Each row is a point on a tangle of strands that fork and nearly touch. The rows are in no order.
In the rows, zero is written as 128.
Two points are linked if the straight distance between their rows is under 175. Some points are linked to none.
Q318: [135 135  81  86 113 109 134 167 134 127 126 143  85  89 124 126 130 184
  97 109 123 138 134 181 108 157 128  93 103  93 145  87 152 130 152 115
 163 189 136 155 147 135 109 147 101  73]
Q232: [111 171 127  98 163 179 127 117 130 104 161  93  82  97 159  87 131  98
 133 150  93 149 134 215 139 126 164 113 114 118 164  85 222 112 194 163
 185 122 129  83 120 192 124 149 110 125]
Q368: [184 132 115 102 133 111 141 141 149 164 143 113 120 114 157  19 168 151
 102 150 169 136 121 190 142 110 215 128 161 167 149 130 151 151 153 126
 106 134 139  98  79 157 124 175 159 113]
Q352: [101 116 111 118 134  77 148 159 163 176 109  88 149  90 124 131 134 118
 117 114 170 179 147 106 152  63 150  72 142 126  96 147 117 106  86 136
 112 123 133 158 114  67 133  89 105  64]
Q223: [ 67 140 123 156 106 149 111 121 116 110 120 120 102 139 105 192 155 169
 145  96  68 144 136 143 109 149 135 145  89  46 174 121 147 116 135 142
 180 104 111  89 159 150 142 151 114 155]
Q404: [158 120 166 134 115 156 124 110 122 136 128 105  72  83 140  65 177 124
 125 153 109  77 150 160 157  99 171 110 137 116 175 109 188 102 122 150
 151 145 146  78  86 176 102 157 116  98]
Q773: [130  98 121 155 109  89 105 124 120 179  85  91 105  98  97 142 186 171
 136 127 124 130  89 107 153 136 167 133 126  77 144 110 107 125  89 101
 156 135  99 107  90 143 148 125 125 107]
Q844: [115 119 146 152  89 137 109 122 147 171 125  92  97  77 123 105 188 169
 146 127  89 125 142 148 168 111 168 119 130  71 175  99 153  90 111 140
 163 127 119  69  92 170 128 145 106  95]
Q757: [ 98 150  46 119  94 120 136 188 162 136 100 164  74 137 111 154 129 150
 110 104 131 164 141  84  71  98  90 194  80 120 163 124  82 110 149  52
 134 100 187 137 152 115 158 152 117 132]
Q688: [143 107 106 134 159  57 146 159 133 151  91  85 168 117 127 107  88 105
 116  89 127 158 119 168 124 145 109 164 111 107 156  95 123 119  95  77
  88 143 103 122 118  91 154 137 138  53]
Q378: [124 106  78  91 114  92 167 167 151 169 101 124 170 112 114  96 179 183
 107 132 186 159 102 143 162 135 170  90 136 134 135 126  61 173  86 112
 119 167 120 135 117 134 122 147  91 114]
Q374: [113 122 145 189 127 160  62 111 103  97  92 100  80  88  80 106 101 132
 129 157  89  82  72 176 142 132 105 175 135 117 135  78 147 109 134 165
 184 147 104 130 100 170 141  89 166 103]
Q220: [ 96 130 138 163 125 142 105  96 146 107 128 109  91 129  88 150 130 107
 151  94  83 131 158 143  88  75 152 175 112  86 175 132 155 100 175 139
 179  93 122  76 123 166 174 135 139 179]
Q312: [129 136  92 137 135  81 199 151 137 156 119 117 197 174 126 202 126 129
 152 109 148 181 182 104 148  83 129 112 133 121 104 180 133 140 138 122
  89 122 129 120 157 108 111  99 136 171]
Q608: [137 123 166 170 153 158 111 102 121 115 147 107 176 103 115  74  86  69
 111 143  79 115  98 174 133 139  68 184 148 138 130  57 148 116 110 123
 141 135  68 110 123 134 124 110 166 115]
Q811: [118 150 118  89 128 159 105 131 161 131 159 136 118 110 144 127 173 146
 157 119 119 135 148 161 111  86 188 130 113 122 140  99 138 133 184  99
 145 102 162  59 142 118 144 157 127 147]
Q148: [122 141  97  98 159  94 162 130 106  96 111 153 136 182 135 174  80  74
 135  89 132 149 176 106  64 100 111 147  72 154 128 165 130 131 177 100
 106 119 145 134 157  88 141 145 152 166]
Q114: [130 146 148 167 102 156  58 119 107  79 118 180 136 103 120 140  60  82
 143 123  78 103 128  76 132 125  54 116 106 154 115  98 102 101 111 184
 127 109 119 119 118 120 122  85 148  93]
Q40: [ 75 140 152 124 124 174 116  72 100  81 127 155  58 140 131 192 126 134
 155 125 115 117 141 112 123 154 120 124  97 109 108 156 128 128 134 196
 172  95 158 177 156 154 140 120  91 154]
Q210: [103 121 128 176  85 114  96  85 128 103 143 117 120 121 114 154  88 130
 119 121  92 141  57 113 139 170  48 103 147 102 116 143 112 138 123 191
 174 136  62 183 170 182 135 129 117 141]
Q460: [119  93  95 107 119  93 127 154 148 162 125 101 191 158 111 187 146 186
 112 122 147 137  95 140 155 118 137  92 114 103  79 148 104 182 116  86
 133 157  77 127 165 110 137  94 108 174]
Q121: [126 124 149 187  70  98 110 128 160 139 150 148 113 169 121 143 106 135
 114 158 110 123 130  39 123  91  93 119 145 146  90 179  79 100 153 113
 134 109 117 138 126 114 158 128 152 213]
Q643: [136 112 152 191  79  97 106 116 167 164 143 111 132 137  98 116 121 159
 128 153 133 116 108 111 122  71 159 144 164 131 106 140  90 115 169 100
 145 126 104 130 109 132 173 108 158 194]
Q343: [156 124 131 178 109 116  93 134 147 121 119  94  90  71  72  65  93 155
 115 129 106 101 103 183 128  91 117 139 153 120 179  74 150 100 144 164
 153 177 104 155  96 166 145  99 155  82]
Q601: [147  77 121  71 106 143 126 172 136 157 131 137 186 152 127 178 161 201
 125 138 160 106 111 128 175 157 144  68 133 126  88 154 127 190 117 102
 117 177 114 118 148 125  86  99 103 137]
Q34: [149 125 110  75 161  94 151 119 100 112 142 125 115 172 155 114 108 114
  89 133 179 137 130 162 106 147 168 121 125 139  97 160 169 173 169 128
 116 149 116 162 148 133 103 145 159 152]
Q26: [145 108 121 107 114  96 158 174 127 114  97 141 175 186 135 183  58 102
 117 111 134 138 173  79  95 103  61 124  96 152 106 180 122 117 151  85
  93 157 118 132 149  84 115 113 146 130]
Q606: [118 135 145 101 107 174 101 107 140  96 134 179  88 125 137 169 181 151
 156 120  97  75 167 128 102  99 135 109  77  83 159 118 151 123 164 129
 153 123 184  66 149 111 130 157 102 160]
Q182: [117 141 156 151  83 165  72  82 129  84 141 185 113 123 118 162 129 112
 145 121  64  79 150 116 114  80  88 106  83 109 146 107 142 119 172 160
 152 127 138  63 147 118 140 126 134 183]
Q75: [130 146 108  66 163 163 139 111 112 111 160 126  53  98 152  82 154 112
 132 136 152 144 143 183 121 148 203 109 121 148 152 115 194 128 174 169
 171 112 176 131 120 168 123 151 115 103]
Q279: [131 148 120 144  66 134 130 176 173 151 139 176 128 122 144 108  96 144
 107 125 103 123 169  82 123  88  60 115 122 142 156 126  82  80 138 116
  92 127 179 126 133 125 123 151  85 109]
Q946: [107 122  69  76 146 124 155 165 143 189 120  70 153  92 120 100 214 149
 116 126 144 176  88 183 182 154 188 105 113 119 152  88 125 181  97 111
 149 144  92 113 103 149 135 129  84 112]
Q56: [161 124 169 150  99 123 134  65 116 115 114 155  66 114 128 112 176 112
 145 136 122  87 169 112 129 101 145  96 119  99 188 152 160 100 142 191
 128 151 153  90 114 181 126 165 125 152]
Q10: [159 138 107 137  98  94 140 151 138 133  97 146  72 173 128 120 119 130
 102 140 179 128 139  41 111 122 102 165 118 160 132 178  52 106 114  93
  97  86 156 169 102 129 164 145 136 162]
Q246: [ 86 138 142  92 176 206 130  97  92 105 127 131  89 129 154 178 155 111
 164 133 126 119 148 142 155 159 165 132 108 121  93 136 156 130 101 179
 161  83 175 150 150 135 112 105  79 119]
Q634: [125 121 151  88 129 162 113 136 134 131 144 171 166 158 141 153 157 130
 156 119 146  92 164  85 120  83 157 118 121 158  85 148  94 164 143  87
 105 113 164  81 130  77 122 119 128 182]
Q698: [120 112  89 115 134  77 123 146 134 165 121  65 165 127 110 176 144 144
 104  98 113 183  90 166 121 111 162 139  98  78 119 106 135 157 135  65
 154 149  76 111 160 116 152 126 131 163]
Q854: [159 113 178 147 125 162 146  79  84 104 163 164 151 137 147 135 168 102
 140 161 105  96 147  68 152 152 102  74 176 122 110 165 165 121  92 194
 102 144  99 122 137 156  61 129 145 141]
Q470: [154 110 173 109 130 168  81 111 116 122 160 140 123 134 134 115 137 142
 135 172 149  47 115 131 135 118 141 112 159 144  50 125 138 145 153 106
 125 154 150 149 120  88 110  93 152 146]
Q909: [132 128 142  94 203 173 148 141  95 119 102 107  93 119 152  94 117  89
 123 163 129 109 112 176 140 193 170 173 112 151 136  77 162 142  86 104
 155 104 148 130  83 128 107 125 120  79]
Q222: [172 126 144 177  92  80 120 108 132 114 118 132  92 176 130 113 106 101
 116 149 135 116 124  36  96 146  75 147 149 146 121 184  79 100 131 127
 110 107 102 155  88 126 159 149 175 170]
Q656: [151 100 135  92 137 128 146 162 121 112 111 152 103 136 122 160  99 148
 123 123 168 113 125  81 136 171  87  93 135 141 126 157 107 133  80 135
 112 135 155 186 127 105 110 119  80  70]
Q968: [135 112 132 183  92  95 133 127 164 142 173 110 189 154 103  93 115 145
 122 152 182 125  88 137 140 137 140 132 180 145 103 148  84 143 122 110
 127 105  97 160 130 154 149 131 135 210]
Q858: [140 129 136 134  79 127 135  92 134 115 109 172  26 137 117 141 143 140
 118 149 125 100 154  66 101  95 113 107  95 112 165 162 125  95 162 166
 145 140 158 129 128 175 150 147 109 167]
Q418: [116 157 124 152 100 128  99 155 150 106 123 151 135 126 107 123  52 102
 127 104  84 120 146  71 111 112  26 149 101 154 150 100  78  82 144 132
 109 114 154 152 132  93 151  99 122 108]
Q319: [103 149  86  94 158  78 142 163 164 151 151 134 193 145 122  78  89 134
  99 132 197 184 132 165 127  98 167 113 147 189  94 119 103 159 159 102
 103 108 149 108 121 100 136 130 161 121]
Q409: [171 128 126 144 100  67 153  96  88 102  83 128  60 184 123 140  94 119
  90 138 148 133 130  82  84 119  90 118 106 112 126 196 122 126 134 160
 110 167  84 182 119 139 157 141 156 165]
Q166: [141  80 157 160 135 106 115 134 114 123 135  93 115  99 119 127 153 132
 112 143 140  95  72  84 178 152 123  48 183 131 106 146 123 112  46 157
 111 141 110 160  90 104  93 110 100  56]
Q686: [134 115 181 174 152 125 140  68 111 101 128  81  85 129 130  83 116  75
 113 134 141 147 116 142 133 115 144 154 177 141 131 170 157 110 108 196
 128  98  90 188  96 165 139 128 146 132]
Q42: [142 143 147 187 107 119 141  94 113 121 128 104 159 118 125 102 132  88
 118 106  56 148 154 151 115 124 105 163 121  82 181 100 169 108 113 130
 107 139  59  50 123 163 130 165 172 147]
Q804: [159 111 176 100 133 165 114 116  97 103 130 183 146 146 141 162 140  95
 162 116 117  58 159  70 101 136 129 152 104 136 137 136 105 138 117  85
 101 112 174  68 124  99 103 145 137 155]
Q85: [ 98 129 131 105 186 191 142 138 107 139 104 100 149 131 134 133 145  94
 144 124 125 134  99 146 165 207 166 184 111 133 138  89 122 150  51 102
 146  70 127 102 101 129 122 110  91 113]
Q419: [148  99 140 100 109 162  95 132 104 142 138 153 119 144 128 154 173 214
 136 158 155  59  82 110 159 174 139  98 143 128  87 135 108 171 109 111
 132 158 132 167 131 111 108  99 118 152]
Q469: [140 117  97 103 155  94 131 174 167 128 174 135 196 151 130  87  60 141
  95 139 192 131 103 186 122 141 133  91 186 180  92 128 148 158 152 108
  89 148 149 162 142 107  92 121 144  95]
Q177: [ 85 132  77  89 119 122 130 150 180 138 161 133 130 136 148 175 109 204
 101 121 149 173 120 180 126 130 117  80 119 121  81 149 137 155 176 131
 166 139 133 189 195 123 133 127  80 138]
Q327: [136 176  99 113 130 110 125 162 161 140 143 168 147 110 120  65 112 167
 131 178 207 128 114 152  88  98 180 131 155 202 121 107  95 133 178  95
 111 144 186 150 127 106 142 123 164 109]
Q458: [153 165  89 120 101 142 109 150 168 140 117 167  87  68 128  90 155 207
 142 171 163  96 115 145  76  94 157 129 134 157 129 112 120 112 186  91
 140 186 197 159 128 118 143 118 142  95]
Q732: [139 145 101  42 172 133 145 121 114 121 151 150  86 101 167  69 153 121
 124 138 198 142 162 145 126 133 203  91 129 179 113 135 163 153 150 150
 117 111 197 118 105 120 109 163 138  82]
Q311: [180 137 119 114 126  82 174 114 110 115 113 149 118 158 162 105 135 131
 104 126 129 135 163 154  96 121 140 107 109 105 149 169 167 142 142 147
  76 177 128 127 141 132 117 176 144 151]
Q162: [110 129 130 125  89 112  83 146 155 137 105 136  99  84 115 135 115 156
 112 134 102 126 136 113 129  54  78  84 113 133  89 112 103  96 142 145
 152 161 150 181 112  58 151  74 120  64]
Q990: [123 144 142 142  62 123 131 165 202 156 161 172 125 109 134 110 116 180
  94 160 129 121 151 118 145  64 113  57 159 134 112 139 105  82 132 148
 119 139 167 153 137 111 120 136  78 115]
Q98: [149 107 148 124 127  97 127 128 130 117 126 108  85 102 113  91 113 126
  90 133 156 121 132 146 121  83 150  95 154 142 113 130 138 117 130 150
 124 157 127 188 104 109 120 131 135  85]
Q292: [104 155  43 137  85 111 150 176 195 163 103 163 130  96 113 130 162 192
 119 116 150 185 109 127 104  83 125 159 117 132 156 111  51 135 142  60
 145 125 170 116 136 122 166 137 105 130]
Q714: [137 149 126 117 199 106 151  91  87  93  89 103  94 150 142 114 101  48
 107 130 116 159 151 181  87 107 150 180  87 122 137 118 190 132 161 127
 121 137 103 109 117 127 156 139 174 136]
Q589: [114 110  88 106 169 114 129 146 133 168 123  56 156 113 106 118 161 134
 112 130 138 161  55 188 158 154 165 171 103 111 128  85 131 184 117  73
 165 128  81 131 118 127 158 109 118 143]
Q969: [145 111 150 150  93  74  99 132 120 175 105  94 147  95 121 135 123 133
 103 135  83 124 126 113 140  75 105  81 126  92 114 111 128  99 123 110
 119 199  81  95 115  95 123 116 142  93]
Q68: [119 114 147 138 157 150 143 107  66 133  76 115 108 127 139 145 178 101
 149 135 120 128 116  90 157 220 176 167 118 100 157 123 119 114  34 138
 125  80 129  88  82 165 105 137 123 113]
Q918: [141 152 150 138 116 189 118 138 133 130 147 166 154 126 120  87 159 174
 187 126 150  80 119  97 133 162 151 176 156 157 173  98  54 143 114  94
  87 103 176 108 116 121 115 137 121 159]
Q421: [149 126 151 157 102  93 136 128 146 178 138 101 182  95 149  92 129 127
 106 111  86 137 158 150 138  91 123 122 140 102 154 102 139 100 117 102
  80 157  93  67 118 119 112 157 134 110]
Q891: [121 113 138 170 142 102 128 109 128  94 136  94 176 112 107 104  47  58
 104 100 116 153 106 158 116 141  43 146 147 143 122 108 123 112 105 156
 118 112  67 170 146 131 147 113 144 108]
Q70: [104  86 133 127 136 119  93 138 148 160 134  91 184 140 116 162 124 143
 132 143 142 116  94 127 167 100 111 105 141 119  45 131 123 154 120  88
 127 132  98 132 129  66 145  68 133 130]
Q133: [133 121 181 115 110 165  77  79 141 107 167 147  90 137 142 127 144 131
 134 170 131  67 144 143 115  69 150 111 137 135  78 137 144 128 208 140
 153 124 154 124 133 110 153 114 139 191]
Q786: [158 129 113 151  97  77 161 155 163 138 165 145 167 166 141  74 100 156
  81 136 170 148 112 174 119 158 148 125 174 137 142 159 126 140 125 123
 107 132  94 170 143 162 121 161 129 174]
Q494: [167 121 117 137 108 117 155 160 158 152 174 147 208 142 139  40 141 148
 120 124 162 117 102 183 153 189 164 137 186 150 162 118 106 151 109 112
  76 127 117 123 123 147 110 161 128 145]
Q92: [120 147  58 137  94  96 155 181 175 156 112 145  99  88 109 114 130 193
 128 119 154 157 110 143 107 154 118 152 115 100 180  83 104 108 125  88
 138 140 151 160 141 139 146 150  92  78]
Q341: [151 142 143 184 106 124 123 117 110 101 115 154 177 104 126 120 114  99
 130 105  58 132 147  94 128 172  63 125 126 109 176 100 137 101  81 166
 100 139  64  52 129 169 100 159 166 109]
Q436: [149 138  85  83 167 122 150 172 118 137 124 143 177 144 123 103 125 143
 137  99 152 139 103 149 107 170 156 183 117 164 168  94  82 186 136  56
  92 128 150  86 144 114 118 158 160 119]
Q609: [135 138 134 136 174 113 128 121 103  76 110 111 119 114 128  85  50  56
  96  98 130 158 129 188 115 123  98 151 126 161 130 109 147 119  99 176
 104 120 104 177 112 110 132 122 148  68]
Q8: [140 119 125  86 130 123 170 140 122 143  98 149 114 115 138 142 167 152
 140 111 189 133 160  70 156 130 158  83 134 134 122 176  94 147  68 153
  91 120 163 150 104 112  92 128  91  89]
Q893: [ 90 109 158 145 122 178  73  85 115 142 151 115 158 138 153 193 166 148
 129 140  46  95  96 142 162 139 104 130 132  90  93 122 156 135 120 107
 162 127  81  83 149 111 122 118 140 154]
Q767: [118 137 109  38 193 136 111 131 100 101 126 133  88 111 155 154 135 101
 118 144 156 135 157 135 103  99 152  96  87 149  54 110 170 145 188 113
 158 142 173 122 137  84 142 104 144  99]
Q661: [131 153 150 132 125 142 102 116 105  81 114 157 113  93 119 110  77  76
 123 110 107 121 168 137 130  90 100 105  99 149 145  95 144 107 105 197
 111 123 138 131 114 116 117 111 131  78]
Q407: [117 135 183 138 129 165 112  80 115 100 149 174 152 127 133 136 126  53
 161 126  85  82 190  88 119  94 101 115 111 138 131 119 134  98 138 147
 112 106 157  69 133 108 123 132 135 159]
Q813: [100 136 130 153 102 133 112  84 101  90 129 148  66 163 130 201 108 134
 132 126  96 126 110  61 124 166  61 115 108 103 109 169 109 134 139 170
 165 131  95 167 162 169 135 127 110 176]
Q729: [ 95 124 133 118 115 163 125 146 156 148 144 145 179 138 133 161 145 157
 170  91 141 137 164  79 160 128 138 108 138 157 108 148  73 146 100 118
 107  86 145  96 138 104 130 116  86 153]
Q170: [135 145  88  41 190 135 147 138  94 126 141 126 126 140 146  77 146 118
 117 122 172 161 117 155 125 178 189 150 111 181 139 106 128 189 148 105
 119 111 154  91 105 131 127 159 165 110]
Q398: [ 84 152  88  88 137 133 141 132 143 147 137 116 141 124 125 129 180 145
 139 113 150 193 141 150 128  72 207 124 126 144 123 124  93 167 168 114
 150 112 128  82 138 127 151 144 126 181]
Q213: [101 144 134 107 169 184 165 105 110 146 134  90 144 150 140 106 189  92
 145 128 134 163 110 138 173 164 194 170 130 142 154 123 130 170  90 140
 139  78  94 110 105 161 117 120 106 187]
Q512: [ 87 113 167 171  90 128 110  89 151 131 173 128 160 145 133 148 102 115
 130 135 108 129 131  93 132  97  81  97 155 123  58 165 120 118 151 148
 135 131  87 147 158 122 127 101 143 183]
Q633: [109 106 142 119 124 102 115 167 132 129 109 115 161 120 112 154  77 108
 120 115 124 137 147  87 136  80  71  71 128 142  93 147 115  97 113 152
 115 150 133 161 119  57 118  72 110  53]
Q650: [114  91 128 135 158 131 109 142  95  99 104 117 158 159 105 213  76 103
 153  98 114 120  99  93 104 180  64 169 103 120 105 134  90 123 108  76
 148 115 116 139 143  93 152  94 134 119]
Q185: [127 123 161 144 132 135 137 115 134 143 119 126 143 127 140 106 153 113
 164 107 166 139 160  59 165 153 149 123 168 153 137 160  70 130  59 156
  84  68 138 126  87 118 126 137 110 130]
Q631: [122 101 143 137 111 138  89 110  86 142 116 128 123 143 125 185 194 158
 138 131  88 103  95  88 150 166 163 137 119  77 127 131 123 153  97  96
 153 131  94  84 119 135 123 132 134 167]
Q412: [129  97 125 131 146 104 120 156 101 128  78 120 129 121 103 174  94 127
 138 115 120 111 100 101 131 196  74 126 110  98 144 109  89 102  66 115
 133 131 125 140 115 109 132 117 106  45]
Q525: [152 144 131 154 122 144  86 148 150 135 123  97  87  68 104  71 143 192
 143 172 132  70 103 182  98 103 144 113 151 141 150  89 153 105 162 115
 154 207 151 169 133 136 144  93 155  69]
Q313: [161 133 176 148 143 183 129 126 114 122 166 154 158 117 139  68 141 110
 162 127 122  76 134 141 128 184 134 189 163 146 156  81 126 116 107  92
  88 103 145  94 114 128 111 140 145 120]
Q597: [154 104 175 132 127 158 135 123  94 115 141 137 138  99 140 133 155 124
 119 138 109  88 140  97 172 132 116  52 165 133 129 148 170 119  66 183
  94 169 127 119 120 126  48 121 103  67]
Q874: [143 118 130 148  81  89 100 156 152 182 101 131 135  89 114 124 142 189
 122 159 127 102 105 104 120  74 107 106 124 113 100 110  90 101 138  84
 128 174 150 146 118  78 145  99 132  94]
Q547: [139 116 137 150 107 141 115 160 150 161 135 154 177 125 114 137 129 180
 170 135 137  95 105  74 155 158  93 123 154 150 131 116  67 135  93  94
  86 119 161 129 122  95 131 114 103 117]
Q400: [138 138 120 161  92 118 119 149 149 126 104 148  90 135  92 124 120 155
 143 120 122 109 125  94  67  90 122 196 104 115 176 117  91 104 176  74
 139 118 162 128 110 128 162 145 155 157]
Q46: [129 123 173 177 108 118  87 125 132 114 131 138  91  89 121 116 122 112
 133 142 110 105 103  51 152 136  93  69 173 138 132 136  86  90  83 193
 115 123 129 153  78 124 112 130 109  68]
Q924: [107 157 101 115 178 130 183 111 128 163 140  72 122 123 142  92 175 105
 134 127 160 202 117 171 174 137 204 145 143 141 148 133 172 155 114 171
 141  85 111 164 106 164 124 128 106 145]
Q305: [ 85 149 143  98 159 216 106  92 116 120 137  91  93 127 165 161 182 125
 135 141 103 119  89 191 156 169 172 168 103 109 114 129 182 150 141 144
 203  80 132 137 134 168 129 121 102 162]
Q925: [124 118 180 169 104 126  73 112 132 144 120 147 107 114 128 118 128 106
 158 154 112  93 130  35 146 109 120 121 154 139 106 132  79  84 127 138
 122 104 150 130  74  92 144 107 145 102]
Q258: [100 125 146 112 151 196 135 132  93  96 122 153 141 130 134 201 116 116
 167 105  87 126 167 130 132 190 111 130 104 119 136 119 151 112  94 161
 132 109 158 104 156 142  98 119  80  89]
Q749: [142 132  99  87  88 134 152 141 130 133 138 184  54 163 138 157 146 175
 104 132 150 127 154  90 113 135 135 106 101 113 141 155 125 135 137 119
 125 137 159 151 166 165 123 164  74 161]
Q12: [158 124 142 111 175 138 150 131  89 107 103 118  97 126 170  69 143  99
 111 118 123 126 149 175 124 174 160 153 122 126 161 126 177 137  79 151
  97 133 148 128 100 134 101 155 130  69]
Q51: [117 147  86 129  69 124 142 171 156 159 138 162  64 164 127 155 148 165
  98 131 155 145 150  52 129 115 106 133 126 144 132 169  70 109 108 109
 112  93 167 137 158 175 155 157  84 187]
Q468: [145 152  87  92 135  96 190 141 133 136 135 182 152 170 177 107 131 148
 129 107 171 167 175 130 111 119 169 115 106 161 139 180 132 160 137 134
  70 125 172  99 137 135 105 194 129 138]
Q355: [ 95 176 113 140 160 154 158 105 117 119 138  74 127 116 132 119 115  78
 122 119  81 177 127 216 133 139 140 170 109  90 175  93 204 113 157 159
 171 114  85 102 144 188 117 138 120 140]
Q595: [135  93 123 129 155  90 113 141 125 131 126  99 163 152 103 130  68 106
 127 141 185 105  87 130 128 130  94 133 150 137  62 134 104 134 124  89
 118 136 111 196 126  69 140  73 143 110]
Q888: [131 116 138 154 161 118 131  86 111  89  85 104  71 140  96 108 116  80
 123 110 113 117 148 158  82 110 155 204 100 100 186 138 163 107 158 142
 151 117 113  92  92 188 165 147 176 153]
Q748: [139 126  77 117 125  70 192 189 162 138 106 148 160 195 144 170  69 133
 105 113 180 186 166 100 114 114  90 103 119 154 118 208 137 130 125 114
  76 145 128 154 159 115 122 135 119 127]
Q178: [ 93 113 130 125 119 161  91 103 141 130 167  99 183 133 141 178 124 161
 118 110  74 111  77 193 148 164  76 141 130  98  97 121 152 147 158 110
 164 129  89 145 189 122 132 122 124 146]
Q283: [102 158  54  83 118 106 145 171 166 139 157 154 125 131 132 165  98 183
 112  91 109 186 145 163  84 132 123 108  89 116 131 105 140 131 183  95
 158 145 141 122 185 127 140 161  98 115]
Q474: [169 132 159 134 153 166 114 149 115 121 163 133 143 103 128  58 126 134
 142 154 133  63  94 174 128 197 130 147 169 154 161  82 148 122 106 107
  96 169 148 159 137 118  94 114 146  85]
Q179: [131 150 152 136 164 157 177  79 101 121 145 135 151 139 142 146 138  60
 161 137  90 140 191 131 150 101 124 135 139 116 130 128 178 107 126 162
 103 101 141  93 144 124 112 122 129 149]
Q588: [109 155 123 132 181 138 167 117 112 133 116  48 104 107 142  96 115  82
  94 145 114 176  99 207 146 149 152 143 128 117 155 120 208 131 113 166
 172 128  95 170 119 168 110 129 101 107]
Q817: [118 115 168 194 104 140 100  76 137  95 155 111  93 107  95  99  85 116
 133 124 123 123  90 131 131 148  94 145 180 134 135 134 117 103 139 195
 165 103 108 184 117 182 152 120 128 137]
Q770: [137 139 153 143 119 172  89  99 125 109 180 103 177 120 126 108 107 129
 119 140  79  85  74 195 120 145  73 172 150 119 102  78 159 137 176 110
 155 154  80 138 173 138 114 111 164 159]
Q536: [112 108  95 105 165 107 123 155 149 116 159 109 178 129 112 128  49 108
 124 112 155 141  90 187 124 148  90 127 147 152  89 116 140 151 168 115
 127 139 125 187 174 101 122 106 109  92]
Q941: [129 174 117 120 194 107 180  88 105 130 104 106 115 125 137 147 150  55
 137 153  97 159 170 159 130  58 147 150  95  96 140 102 199 115 168 138
 126 124 145  94 124 115 139 128 146 149]
Q856: [109 128 131 164 123 124  90 136 109 116  89 130 100 145  96 169 123 135
 165 116 113 111 101  67  98 143 112 184 103 115 134 115  71 112 124  78
 151  92 148 144 109  93 176 109 151 134]
Q169: [123 116 163 127 137 111 137  82 129 114 146  97 105 166 137 103 114  97
 112 141 192 133 124 141 124 110 171 150 166 138  76 180 139 154 157 151
 133 106 103 195 132 146 126 118 153 190]
Q781: [137  93 152 130 150 173 145 117  60  99  95 145 178 156 134 226 125  85
 165 138  83 116 133  79 116 194  87 143 118 125 119 147 144 119  84 133
 123 137 105  72 153 146  84 123 143 110]
Q837: [148 111 152 173 133 128 129  96  94 104 127 143 183 129 145 149 121  80
 137 135  90 126 121  68 133 146  48  91 165 136 107 136 132 113  81 203
 119 138  48 111 138 166  94 129 178 116]
Q2: [ 87 138  99 111 134  89 142 140 177 155 121 126 133 122 124 119 129 124
 125 118 186 186 167 125 125  64 182 116 132 158  82 140  93 134 149 128
 134  99 143 153 118 100 154 106 124 136]
Q901: [159 100 152 111 155 147 165 114  82 117 109 138 181 178 146 180 157  85
 172 120 143 120 161  66 132 151 127 149 128 137 109 175 143 142  93 110
  85 117 116  86 128 112  98 119 153 151]
Q790: [109 162 108 136 122 139 159 120 101 131 147  97 142 116 120 174 154 139
 133  99  60 163 141 186 143 162 129 124 103  48 174  99 189 113 136 161
 148 149  99 104 171 186  93 135 102 150]
Q72: [138 149  85 114 159  72 182 141 110 115  91 141 154 192 159 121 110 105
 140  76 146 187 161 122  85 126 152 163  91 152 135 185 114 160 127 100
  75 108 139 114 137 101 152 172 165 159]

A fork is a point with three links, a tip a point with one. Leave the first point through the second and follow the links. Name the first fork or tip that comes.
Q858 / Q56 | Q990
Q8 / Q656 | Q177
Q854 / Q837 | Q2
Q633 / Q162 | Q925
Q92 / Q292 | Q729
Q813 / Q210 | Q312
Q312 / Q748 | Q246

A fork is a point with three links. Follow the links from the first point to the second and name the forks in between, in order.
Q631 / Q512 | Q222 > Q121
Q874 / Q588 | Q2 > Q407 > Q355
Q177 / Q589 | Q729 > Q804 > Q407 > Q2 > Q319 > Q460
Q901 / Q34 | Q246
Q698 / Q729 | Q460 > Q319 > Q2 > Q407 > Q804
Q170 / Q292 | Q355 > Q407 > Q804 > Q729
Q232 / Q327 | Q355 > Q407 > Q2 > Q319
Q748 / Q92 | Q246 > Q804 > Q729
Q210 / Q355 | Q246 > Q804 > Q407
